Points on a hilly landscape, in no order, each with its height.
A ball rolls from a point to the lowest of its 4 nearest points, and stops where none of them is lower. Distance is the straight distance between rows; heights are no part of it.
bamul h=448: [132 118 110 146 140  89 118 207  67 134 108  93 132 163  54 118 119 116
 121 112 145 127 131 110 127]
gib h=599: [139 135 141 160 143 131 140 124 156  74 116 139 116 169 101 134 127 134
 128 142 134  98 131 134 151]
Voma h=490: [179  73  83 162 114  90 113 171  82 148  92  81 139 131 108  79  72 132
 121 136 145  96 138 106 106]
Ladu h=44: [120  92 109  38  94 157 133  91 144 125 166 115 146 168 105 132 149  88
 153 135 132 212  93 117 151]
Lol h=291: [ 74 153 119 143 137 119 127 120 111 100  86 172 104 142 176 160 170 147
  93 143 170 101 146 107 121]
kamez h=156: [124 109 114  81 163 109 132 170 122 171 104 115 136  99 159 142 124 106
  92 143 128  75 108 148 135]
retat h=196: [120 125  94  98 133  98 137 165 120 184 112 124 103 106 192 145 119  82
  72 147 101  90  98 144 159]
Mili h=217: [123 137  96 169 115 142  93 134  60 146 123 102  75  87 148  85  73 153
  72 176 130 126 138 130  54]
tena h=463: [141 170 133 172 175 161 144  98 138  74 125 142 103 139  92 142 125 133
 113 178 115 113 158 168 123]
muvot h=783: [163 115 185  76  46 179 132 133 157 131 164 132 162 134 137 103 142 136
 184  84 149 160 135  78 130]
Zug h=269: [ 99 191 119 147 145 130 100 135  89 126 123 138 102 114 133 125 155 138
 106 146 119  98 123 130  50]
zuped h=236: [150 131 165 134  67 164  91 100 193 145 123 132 158 133 185 115 143 142
 178 121 105 175 145 104 158]
mup h=604: [126 130 112 116 127 129 113 130 152 128 124 100 144 211  97 136 102 150
 108 144 132 139  93 115 205]
Bol h=270: [ 86 175 117 138 168 147 119 114  57 125 145 166  80 100 136  86 205 164
 171  91 134 142 113 132  75]
gabeb h=539: [124 125 128  98 150  75 117 137 142 156 134 106 170 186  70 141  89 135
 115 149 121 133 120 140 178]
fedog h=277: [106 126 112 150 173 137 126 144  74  63 168 136 122 159  63 112 150 141
 128 120 145 122 134 154  70]
voki h=258: [ 87 105 119 115 124 127 165 143  76 151 101 111  87  99 107 133 134 185
  67 175 141  93 147 138  75]
geba h=703: [139 139 137  74 103  86 122 121 183  94 123 115 160 169  79 141 106 111
 154 151 154 151 135 120 140]
fud h=458: [134 174 110 163 104 138 105 150 126 157 110 166 138 135 183 121 149 110
 159 105 140 143  78  90 141]
Gile h=567: [139 140 144 159  98 162 183 102 185  83  96 136 133 139 113 107  95 136
 136 117 124 184 190 118 148]
bivuv h=209: [173 159 141 116  67 126 103 130 182 139 143 139 147 134 155 125 140 117
 166 130 129 144 140 108 155]
gaber h=263: [ 83 179 103 125 109  98 107 133  96 138 103 143  67  97 146 135 179 140
  79 146 136  98 132 108 119]
gidok h=631: [154 140 110  90 125 119 146 162 151 111 122 119 188 163 132 147 170  85
 164  93 144 156  97 122 132]
Lir h=266: [115 153 102 132 168 144 117 122 103  74 164 117 124 144  70 145 138 146
 148 167 107 127 118 161  72]
gef h=273: [116 185 128 159 164 140 116  98  91  98 156 156  96 124 131 123 149 153
 145 158 115 115 125 151  92]
badug h=117: [176 169 135 181 106 138 116 111 169 125 124 174 125 113 170 140 144 111
 147 124 124 100 121 107 158]
vave h=275: [115 176  98 173 159 128 103 124 130 100 130 147 128 116 118 138 139 142
 109 157 123  88 128 152  83]
vevil h=409: [121 161 114 166 125 134 132 107 140  71 124 176 142 138 145 147 178 120
 148 132 132 110 122 138  97]
mab h=45: [160 154 161 161  73 156 122 116 204 147 118 145 159 116 159  97 135 129
 150 131 118 136 163 115 144]
pase h=347: [164 121 145  98 169  99 119 142 153 130 123  92 175 134 137 144  70 117
 113 131 102  82 143 149 118]
pofi h=244: [ 77 157 116 157 161 117  89 121  95 140 125 143  55  87  87  98 165 137
 136  78 133 157 117 114  55]
vif h=344: [157 137 154 186 129 160 123 105 130 153 118 194 147 119 116  91 164 146
 148 118 117 120  99 127 156]
lapi h=616: [167 121 147 151  90 139 145 118 188  96 116 139 180 171 162 160 121 116
 162 125 110 179 156 108 130]
siveb h=211: [138 101 148 178 129 151 147 116 140  75 121 149 140 166 113 176 121 140
 129 103 118 169 191  95 140]
sopim h=410: [148  66 125 136 171 112 146 131 105 125 104 117 129  88  85 106  86 147
  93 126 121  60 120 159  86]
gogi h=210: [159 136 139 182 106 146 137 113 146 110 119 150 122 137 199 150 120 108
 123 144 110 116 137 108 139]
Soge h=583: [149 129 164 158 121 149 156 121 136  53 131 146 156 161 117 151 143 114
 133  75 127 159 154  96 132]
zef h=571: [123 145 122  74 149  85 107 138 156 130 145 109 180 179  95 154 107 123
 158 137 127 146 141 132 124]
Luk h=314: [173  75 132  97 159  84 135 147 101 158 118  92 173  87 150 127  86 120
  89 115 110  63 141 158 119]
nafo h=138: [ 89 117 116 161 181 142 136 144 103  73 161 141 119 147  61 121 132 165
 145 161 144 120 144 171 127]
Voso h=800: [197 126 150  81  75 126 209 131 132 147 140 130 167 129 149 119 152 121
 133  65 126 159 123  71 113]
Durud h=402: [141  96 141 179  95 178 123 142 106 154 146 165 162 108 138 129 133 125
 139  51 118 137  81  93 119]
Kepu h=286: [135  77 130 100 131 117 152 136  91 133  92 125 146  73 129 121 132 117
  69 146 101  50 130 132  96]
pib h=312: [147  93 115 152 118 122 157 160 115 131  95 154 111 155 194 169 118 109
  83 145 169  95 111 111 142]
Sud h=414: [116 109 113 162 158 134 156 149  87  70 136 172 125 189 104 124 153 137
 121 112 151 110 132 143  89]
movu h=839: [142 135 133 119 129  94 118 151 142  95 116  84 152 156  36 132  87 124
 133 139 131 108 144  98 136]
zas h=148: [ 69 130 119 146 192 148 135 124  68  63 173 129 123 160  92 123 149 168
 144 157 146 152 133 157 104]
Kezi h=302: [109  82 145 157 171 149 159 103 109  88 155 128  85 155 102 121 140 170
 105 172 168  88 141 147 141]
mis h=500: [143 191 108 115 129  92 112 148 114 116 123 116 158 128 118 102 133 105
 145  94 104 109 117 137  51]
gis h=245: [112 124 104 125 126  94 159 172 106 173  81 122 100  99 125 144 143 137
  88 145 151  83 114 128 112]
tiz h=446: [163 200 141 153 120 156 129 125 162  81 119 146 152 136 116 104 164 130
 159 140 125 129 142 136 127]
Perek h=471: [145 102 126 155  97 149 117 117 157 132 123 113 183 150 157 158  94  91
 159 133  77 204 126 115 138]
Sabiz h=397: [174 112 170 195  86 176  93 122 130 157 129 149 153 111 163 136 124 115
 159 125  82 134 142  96 120]
mokup h=366: [128  71 109 190 149 113 150 148  82 136 100 116 109 107  88 103  92 133
 109 153 148  97 143 132  64]
gebep h=693: [140 166 147  95  81 141 151  86 170  77 118 144 158 150  64 123 173 129
 176 113 127 159 153 112 113]
buro h=581: [150 117 171 155  92 148 148 106 158  73 105 128 164 140 107 150 119 133
 149 110 125 188 170  94 127]
Paz h=354: [129  69 151 144 165 122 160 157 169 119 101 108 112  82  89 123 134 116
 105 128 130  59 132 142 147]
ref h=419: [131 142 145  64  61 138 129 120 191 123 133 168 143 155 124 113 155 105
 182 133 148 161 138 111 132]
ferud h=629: [149 100 159  72 143 103 123 116 115 170 139  64 125 163  63 122  62 147
 134 132 129  95 153 123 164]
Zapi h=340: [125 118 125 188 116 176 124 109  89 164 134 206 138 102 153 105 147 138
 140  73 146 141  98  84 113]
bel h=467: [135 103 143 117  78 146 127 102 183 149 136 130 142 159 194 134  93  96
 179 139 124 205 158 133 167]
vebud h=247: [103 181 117 143 155 144 119  90 109 124 146 162  79 110 138 133 163 136
 103 151 124 113 123 136 107]
bozam h=517: [172  87  96 161 125 120 129 145 101  95 124  91 146 125 141  92  65 164
  83 138 122 104 155 141  81]
Gafo h=415: [123 180 100 147 120 113 104 149 101 121  86 160 121 114 136 122 163 101
 141 117 133 125 106 115 104]
vut h=745: [156  88 149  83  66 140 193 109 121 106 149 112 164 139 113 156 119 108
 139 110 117 213 121  64 137]
bag h=373: [143 100 129 137 121 148 120 105 144 136 137  91 148 141 208 143 102  95
 134 157  75 202  98 139 163]
daf h=223: [117 153 130 143 112 149 128  84 149 130 129 153  83  67 172 115 163  91
  76 108 106  76 125 129 177]
Larud h=461: [114  79 118 161 157 141 171 117  92 155 125 101  76  92  91  99 150 164
 138 123 151  40 130 123 135]
Loti h=676: [ 77 108 138  87 124 117 121  82 151 140 176 125  92 163  71 127 102  88
 142 152 168 207 152 161 149]
div h=271: [ 70 111  91 149 150 127 113 167  79 132 108 141 108 129 103 121 163 161
 101 143 167 119 145 133  46]
por h=284: [140  80 116 102 131  96 130 167  75 168  88 103 110  99 145 118 106  96
  83 157 111  70 135 153  87]
dusop h=326: [133 133 138 107 105  89  87 101 186 201 159 135 135 105 144 136 129 125
 193 118 104 147 136 149 178]
gid h=706: [152 102 140 103 107 152 135 105 150  93 122 108 165 175 102 164 103 114
 163 122 120 214 117  83 161]
luvug h=369: [125 149 109 161 173 151 142 117 129  61 136 144 131 148 125 136 160 130
 143 154 106 113 133 165 107]
refos h=319: [153 118 125 137 101 141  97 108 158 144 153 110 127 108 233 139  88  93
 138 130  90 155  98 150 178]
pezi h=251: [ 68 167 109 151 118 109  89 122  88 138  85 154  75  86 117 127 174 153
  88 132 141 104 147 115  79]
Pode h=603: [ 96 119 143  83 126 119 114  89 177 127 141 104 106 183  64 138  90 111
 151 140 172 186 123 124 187]
puvep h=285: [135  60 140 117 161 135 155 154 154 127  89  97 129  73 107 150 140  92
 109 124 127  57 110 125 174]
Mimoz h=240: [ 96 141 111 113 129 105 115  95  64 142 140 117  77  77 127 101 124 153
  45 145 100  84 130 125  88]
Kuru h=556: [176 163 144 157 123 166 182 133 119 144 153 167 122 132 160 111 166 133
 154  37 131 123 106 103 109]
kog h=395: [128 140 126  78 138  74  84  88 139 233 166 139 136 139 154 155 118 154
 160 120 103 140 112 154 159]
ros h=309: [110 148 121 156 138 105  71 192 107 136  63 118 120  99 129 124 110 100
  95 129 128 106 128 125  66]
lipem h=495: [167 151 135 153  97 152 109 135 142 157 134 166 153 141 145 112 163 123
 166  59 138 122 101  93 146]
Sevub h=228: [124 138 115 136 112 129  90 127  77 156 125 111  54  82 133 100 100 184
  60 162 126 129 156 116  68]
Fese h=386: [144 128 104 149 139  71 125 174  91 110  90 106 150 156  65 131  96 133
 104 144 122 108 141 125  98]
gukem h=343: [ 92  84 130  83 147 150 147 115 184 133 132  89 120 119 156 139  78 162
 135  95 168 200 148 168 180]
ren h=496: [132 117 119  89 127 108 124 133 198 130 130 102 155 170 136 153 101 121
 147 164 123 161 110 157 189]
vubi h=381: [164  92 179 196  83 180  98  84 154 147 126 182 172 125 137  97 130 129
 150 104 106 142 111 101 159]
miz h=408: [136  46 106 175 149 149 159 120  93 139 113  95 110  78  76 108 105 161
 110 132 120  54 114 130 104]
Tomuf h=194: [135 153  75  93 115 144  86 137 154 150 161 121 167 182 181 141 144 118
 147 155 104 175 104 145 168]
gule h=341: [131 142 102 137 116 139 107 158 144 148 113 135 146 175 179 152 125 103
 121 130 125 133  78 140 164]
pas h=652: [ 98  95 133  59 141 111 114  78 136 158 161  97 112 189  63 109  78 121
 124 142 158 167 143 139 174]
kifak h=424: [148 127 163  72  69 115 100 108 160 173 176 144 149 140 123 127 133 132
 210 122 159 145 121 122 181]
par h=310: [117 134 133 166 151 153 127  92  72 146 133 198 106  96 125 102 163 157
 132  89 134 120 104 115 131]
Nev h=212: [164 120 150 149  97 156 128 113 195 131 114 128 128  94 207 135 104 116
 139 123  86 144 155 107 142]
bulis h=321: [131 132  87 138 148  95 106 177 107 104  75 125 144 138 112 154 117 101
 112 131 116 102 118 133  91]
gak h=323: [146 131 113 151 129 109 144 153 174 110 121 138 129 126 159 146 121  97
 110 157 132  91 103 139 154]
dedug h=256: [101 143 134 125 141  86 120 155 120 128 100 127 139 126 134 125 115 121
  90 158 119  64 125 131  93]
bita h=208: [140  83 122  64 161 134 157 159 146 140 117 119 125 108 156 154 117  86
  75 143 118  91 104 143 177]
nes h=265: [ 67 137 122  97 168 133 140 117  68  75 159 133 106 151 172 129 166 181
 152 186 158 126 151 135 124]
tekiz h=411: [140 125 138 159  80 154  84 130 136 161 122 130 160 136 193 158 120  92
 165 126  88 158 102 116 157]
rabo h=364: [110  66 149  55 182 126 121 155 178 135 128  88 159  98  89 162 106 117
 112 121 135 125 144 154 176]
sib h=482: [111 167 110 105 158  87 116 158 142 152 123 104 176 160 130 136 103 105
 136 143 124 131 107 165 149]
guz h=596: [103 108 120  63 138 106 114 100 185 151 150 111 129 177  79 151  87 120
 139 151 165 167 140 177 180]
zoru h=432: [113  92 119 177 134  77 142 180  86 141 114 130 105 139  66 116 122 171
 122 151 160  70 131 119 113]
Kolok h=426: [149 163 122 113 135  91  99 137 165 162 153 130 165 137 163 138 141 110
 161 152  95 115 115 140 143]
Mizog h=403: [138  88 133 166 169 130 163 131 131 118 131 102  76 116  80 126 122 154
 120 151 136  50 145 149 143]
zula h=355: [120  76 147 118 126 155 117  84 150 149 141  66 112 173 145 120  58 149
 136 123 144 213 133 146 190]
lif h=175: [150 147 155 124  99 107 128 118 191 145 143 113 139  89 169 133 134  97
 126 127 114  93 130 142 185]
Turi h=246: [ 87 122 124 140 126 124 122 149  93 137 101 128  92 102 124 126 134 175
  86 160 143 138 181 126  47]
Dulum h=155: [ 67  97 125 103 107 144 146  98 157 144 140 102  79 160 126 114  73 143
 134 106 186 213 166 188 190]
Viki h=262: [ 76 185 118 102 132  98 130 106  61 126 176 134  62  77 136 146 154 203
 135 192 126 113 134 141 135]
lukif h=295: [ 76 142 101 112 170 172 144 116  62  90 154 163 107 148 170 112 170 165
 146 111 149 134 139 125  86]
lav h=541: [159 104 141 121 153 118 132 148 145 147 125 103 153 161  75 137 106 103
 131 137 135  78 105 124 173]
magu h=237: [101 167 109 181 147 101  85 108  30 146 137 142 106  74  88 101 130 158
 144 142 115 136  96 122  86]
zuzos h=365: [153 197 117 134 139 129 117 119 138 114 127 148 145 140 109 126 184 136
 155 114 101 101 104 125  86]
Mozoz h=718: [181 134 144  59  89 172 156 119 149 139 149 134 176 145 159 137 162 116
 173  85 113 176  87  83 136]
liruf h=252: [126 163 106 135 108 109 124 149 122 135 129 152 102 141 195 155 142  91
  99 158 135 106  95 117 154]
Posid h=600: [143  89 155 145  91 146 143 117 128 103 135 108 180 154 109 175 100 109
 169 112 101 224 142  83 132]
Bop h=267: [ 50 153 112  92 161 154 141 142  76  98 133 136  95 124 143  94 161 181
 163 134 169 138 132 143  57]
Zib h=646: [130 119 125 143 138  85 141 160 154 107 111 108 129 169  81 155 117 133
 111 129 151  87 112 124 155]
tefot h=668: [121 118 140 151  85 146 150 108 175 116 103 106 146 144 128 133  60 121
 125 119 127 187 176  92 163]
Zil h=325: [117 157 130 161 122 149 114 105  98 114 120 181 106 118 180 148 173 137
 114 105 147 105 124  90 106]
san h=416: [108 123  81 140 163 107 162 169  94  77 145 121 122 170  58 135 158 140
 118  69 161 125 124 131  88]
nulur h=272: [ 92  92 116  55  99 124 153 157  81 144 105 136 119  65 125 135 159 109
  63 117 101  80 117 114 126]
tilet h=529: [123 129 136 159 191 148 180 116 145  74 113 126 105  88 123 138 126 140
  74 156 130  81 139 174 131]
Pup h=423: [128 104 134 186 156 138 159 121 103  77 136 153 105 182 125 151 130 141
  99 130 186  86 141 109 144]
nim h=306: [ 82 102 112 153 152 132 140 180  67  88 134 126 114 138  75 100 121 127
  98 102 164 119 136 148  29]
nupuf h=584: [154 144 138  82  84 153 116 121 167 127 126 127 183 188 139 137 152 105
 160 115 119 187 115 117 150]
ged h=257: [141  99 130  93 173 112 157 156 172 129 112 122 148 105 126 144  80  92
 107 141 125  88 108 162 154]
Vig h=289: [ 76 169 105 152 144 154 108 142  52  98 136 146 106 119 102 120 172 156
 115 157 137 118 137 165  33]
soki h=335: [129  91 107 152 144 101 105 204  85 125  78 127 112 132  98 102 100 122
 102 134 124 121 159 130  58]
zozuf h=838: [151  93 171 110 149 152 137 162 194 146 139  69 113 127  65 125  91 110
 142  95 133  82 153 131 213]
rud h=396: [145 111 129  70 165  72 117 126 143 176 149 102 150 105 163 164  96 120
 110 133  89 126 145 140 147]
pese h=248: [ 47 181 128 120 146 125 103 123  56 125 161 123  78  92 151 120 157 196
 146 164 151 150 137 151 115]
nar h=574: [128 119 140  78  58 143 156 104 176  89 114 163 141 138 115 108 128  96
 174 121 160 198 164 112 124]
zel h=444: [144 184 100 121 141 101 136 158 138  88 105 134 175 144 132 139 167 127
 129 122  98 112 132 137  87]
Sevoz h=201: [113 151 112 106 134  93 126 181 121 156  98 126 100 109 172 135 121  88
  82 164 139  95 115 123 116]
soko h=532: [137 188 102 111 124 129 121 190 134 150 128 128 150 151 161 127 160  91
 173  85 120 155  96 122 122]
Tavun h=261: [ 76 173 105 139 177 125  94 127  52 137 169 136  89  82 105 117 150 147
 169 125 129 165 100 149  63]
lesar h=605: [126 119 147 126 114 119 152 107 189 112  99 121 146 157 143 138  82 129
 145 123 161 166 169 128 191]
Besi h=761: [149 120 156 144 123 112 135 142 180 104 111  88 104 153 103 132  78 129
 122 119 152 120 136 115 210]
fur h=334: [180 107 124  88 152  96 109 134  98 156 134 104 145  97 196 101  88 101
  90 114 102  76 149 146 108]
Foguf h=466: [159 177 136 105 129  68  86 144 145 163 119 115 164 141 150 109 115 111
 141 140  88  96 141 144 109]
Vaf h=226: [122 173 116 171 128 113 121  73 121 143 125 170  73  95 142 138 164 140
  90 136 123  99 107 107 161]
dabe h=727: [145  94 139 168 108 148 119 135 166 105 107  88 150 165 122 158  56 105
 146 140 113 213 154  86 182]
Lus h=249: [103 145 111  98 126 153 155 100  63 133 136 112  66  60 115 147 131 156
  75 145  75  97 130 138 119]
Vutul h=259: [137 162 149 156 137 178 128  81 136 121 129 164  68  68 171 123 136 122
 106 138  97 121 147 126 152]
pabi h=509: [117  93 146  52  74 155 144  93 148 117 128 143 144 144 126 122 117  83
 174 139 161 249 137 118 147]
rumo h=383: [115 158 116  80 121 132  84 130 153 192 163 122 152 165 139 126 151 124
 164 137 125 190  96 144 141]
vik h=320: [141 124 138 173 100 168 116  97 110 130 130 172 151 141 178 155 150 110
 156 105  97 134 131  84 107]
Rosif h=311: [144 150 157  92 109  97 122 112 206 142 148 118 147 120 140 145 120 120
 162 133 128 132 156 148 157]
gezeg h=290: [104 168  92 130 181 139 135 145  63  84 178 137 112 116 109 105 168 131
 155 119 108 136 117 164  53]
gitol h=276: [108  85  92  77 111 129 156 111  63 143 106 124 117  77 111 107 156 141
  73 134 106  68 134 120  91]
kulo h=367: [140 174 121 154 111 117 125 166 124 160 100 168 119 103 118  93 171 101
 160  53 144 117  94 112 118]
rovul h=530: [189  77 129 148 123 106 119 125 114 134 132  70 148 146  93  80  70 163
 143 130 142  65 135 111 137]
Kez h=380: [162 161 138 174 130 109  94  93 158 168 116 188 162  92  79  82 151 118
 138 121 114  92  86 130 140]
gefo h=359: [113 141 105 143 179 113 189 135  85  66 190 131 130 148 107 111 191 141
 117  90 124 149 130 156  78]
pite h=287: [128 184 114 144 146 131 117 109  70 107 146 123  99 109 134 138 132 147
 120 182 100 100 115 162  69]
Vake h=288: [108 156 119 157 158 114  97 182  90 126 114 109 109 106 119 110 139 121
 116 120 119 121 147 154  24]
Kiga h=274: [ 88 143 115 169 149 129 141 122 101 153 113 179  83  82  77  74 192 144
 144  60 139 126 104 117  93]
kugub h=582: [149 147 145  91  74 138 137 112 174  91 129 135 171 170 123 133 158  90
 171 120 122 181 137  96 145]
Lod h=510: [172 130 176 119  87 161 152 139 138 181 139 163 155 147 117 110 137 133
 143  43 138 125  73  73 131]
mes h=422: [115 119 117 149 126 149 152 117 136 103 112 175 133 151 164 166 159 105
 137 110 136 132 137 108 118]
Betes h=877: [145 126 160  51 106 109 168 118 146  67 126 126 163 134  79 147 137  89
 154  99 164 183 121  79 156]
veru h=457: [187  40 115 155 135  94 150 154  99 142 114  71 152  88 108  73  94 134
 120 114 124  68 117 118 117]
zag h=227: [139 179 126 152 155 101 105 120 137 133 117 120 127  76 135 135 114 118
 103 150  90  72 126 152 112]
lavof h=370: [140 164 120 132 144 130 180 130 121  91 140 137 124 133 127 115 189 121
 134  67 121 128 115 146  79]
rizup h=260: [ 85 109 130 102 145 123 173 108  78 124 144 124  74  97 113 125 138 185
  89 178 141 100 144 150 117]
ledud h=576: [155 118 157 118  33 153 141 134 168 125 120 137 169 152 140 121 115 107
 191 132 131 203 175 109 134]
vav h=301: [155 138 122 146 134 141 142 112 145 105 104 150 125 141 175 158 170 100
 115 146 120 103 132 155 123]
metoz h=406: [103 105 150 106 123 122 170 124 175 119 104  77 120 121 143 105  53 124
 136  78 173 174 155 139 189]
tunen h=708: [147 136 143 144 138 104 145 130 207  95 114 115 120 138  93 134  99 139
 119 132 148 107 146 131 163]
Dezi h=437: [144 117 151 135 116 130  90 150 162 167 136 170 185 113 102 108 149 127
 162  73 136 104  89 117 154]
mep h=197: [132 171 135 146 103 116 100  99 151 140 134 146 115  98 166 117 164 106
  97 124 119  88 104 128 170]
kirag h=407: [118 129  94  70 119 128 111  93 169 117 147 102 171 204 134 147 134 127
 131 143 142 195 115 146 143]
Katil h=279: [135 123 139 117 117  93  93 169  60 172  59 116  89  75 170  76  80 134
  69 137 118  88 147 128  80]
letab h=254: [127 145 129 117 142 118 132 117 123 149 127 125 149  71 155 134 127  80
  92 124 101  61 129 140 124]
Mut h=400: [132  85 135  83 150 131 137 127 188 153 167 106 130 130 171 174 102 132
 108 139 122 143 103 184 190]
zako h=219: [ 93 165 112 176 139 123  74 121  47 144 112 141  83  66 105  84 121 156
 109 140 142 147 122 108  72]
lafu h=358: [130 112 132  87 134 149 126 128 148 151 161 130 121 106 217 156 127  77
  98 137  94 142  97 156 184]
vezoz h=499: [162 109 132 140  87 124  85 119 159 161 152 158 161 136 184 125 118 129
 184 103 132 134  89 103 194]
Nemag h=253: [114 108 122  77 127 134  99 137 140 131 134 135 120  58 157 130 153  68
  96  95  95  77 108 132 149]
Fivok h=784: [174 120 151 104  97 142 171 102 175  71 128 132 183 136  87 143 154 117
 151  75 141 186 140  84 117]
Gove h=250: [ 80 132 108 100 131 116 143 150  83 166 140 113  68  95 117 115 169 183
  52 179 116 106 170 119  99]
kebe h=387: [ 93  99 155  94 141 176 129 109 178 175 147  69  95 148  95 135  78 148
 113 105 173 163 127 150 222]
Nifu h=268: [116  99 109 108 101 121 149 147  53 164  91 104  89  67 141 100 106 144
  52 165 106  74 147 120  66]
Zap h=282: [106  64 118 127 141  94 199 144  94 161  94 134 101  79 117 142 126 131
  79 139 141  62 129 124 107]
Zilel h=438: [136  98 123 141 168 137 142 149 154 155 113 110 126 165 149 154 102 120
 112 141 142 113  75 131 188]
riza h=307: [140 183 121 152 152 145 134 125 105 140 137 170 119 116  78  89 185 131
 160  69 127 118 108 126  69]
fal h=750: [134 141 141 114 132 109 142 170 130  81 125 100 140 186  59 135 127 119
 121 107 148 143 110 109 163]
radu h=264: [ 57 146 133 107 158 115 114 103  55 124 157 150  88  66 130  73 185 201
 141 132 165 168 133 105 152]
dape h=663: [108 139 123  70 116  96 119  75 169 161 188 111 119 166 133 161 101 133
 179 162 116 170 148 178 132]
fudi h=439: [152 117 169 192 100 172 128 122 141 127 133 163 152 110 148 176 132 102
 144 111  86 151 171 122  86]
minef h=440: [102 136 125  69  98 157  84  87 139 127 169 102 139 197  62 128 113 124
 123 133 165 205  84 104 199]
tuko h=384: [143 119 149  94 106 145 124  93 174 157 159 118 149 148 182 145 118 125
 176 141 117 193 127 132 174]
vono h=255: [158 114 150 111 116 123  96 107 193 169 152 122 100  70 197 133 138 118
 161 109 102 139 139 150 184]
Duka h=514: [166 108 154 152  81 171 109 138 118 166 158 138 176 139 164 152 121 110
 179  65  85 159 109  81 107]
vebar h=235: [ 47  99 133 123 176 155 139 114  82  88 143 144 125 146 136 115 153 189
 105 169 176 118 153 149 128]
Dun h=464: [148  87 138 131 136 140 154 144 149 119 132  89 133 162 175 157  94 111
 107 160 134 157 112 142 186]
kuzu h=568: [135 148 153 158 149 163 171 106 191  81  99 136 110 100 142 134 129 133
 108 140 124 117 154 144 156]
fon h=351: [135 128 105 125 115 144  99 107 156 169 161 115 144 177 201 130 143 131
 149 162 107 159  78 159 166]
vava h=191: [140 162 120 162 135  99  50 115  81 137  97 116 111  79 145  84 101 132
 103 127 108 102 118 134  78]
resir h=327: [145 116 133 125 134  81 122 160 120 135  99  88 158 140 104 128  66 124
 111 152 122 111 139 139 102]
Figu h=674: [144 111 150 158 127 141 128 148 163 111 129 107 129 172 103 167  93 125
 153 119 137 120 126 110 201]
ter h=234: [ 69 165 124 145 125 125  81 139  53 148 123 123  80  83 118 100 144 194
 105 148 144 142 161 124  50]
Sadog h=479: [149  84 125 191 167 133 147 109 118 108 153 101 124 147  58 127 106 170
 119 164 121  90 144 136  91]

Where does a ball stop that starts at each point below?
Betes: mab
movu: kamez
bozam: kamez
Mozoz: mab
zel: kamez
Fese: kamez
Gove: vava
nim: vava
voki: vava
Lus: vava

Call two points neighbours if one is among the 4 nearest of the other. Go from one point of each pair to the other, from neighbour to neighbour, staying as low as possible. Name the highest point that can't be avoided.
mab / nafo: rizup
lif / Ladu: kirag
mab / lif: mep
Tomuf / nafo: gule
zako / kamez: letab
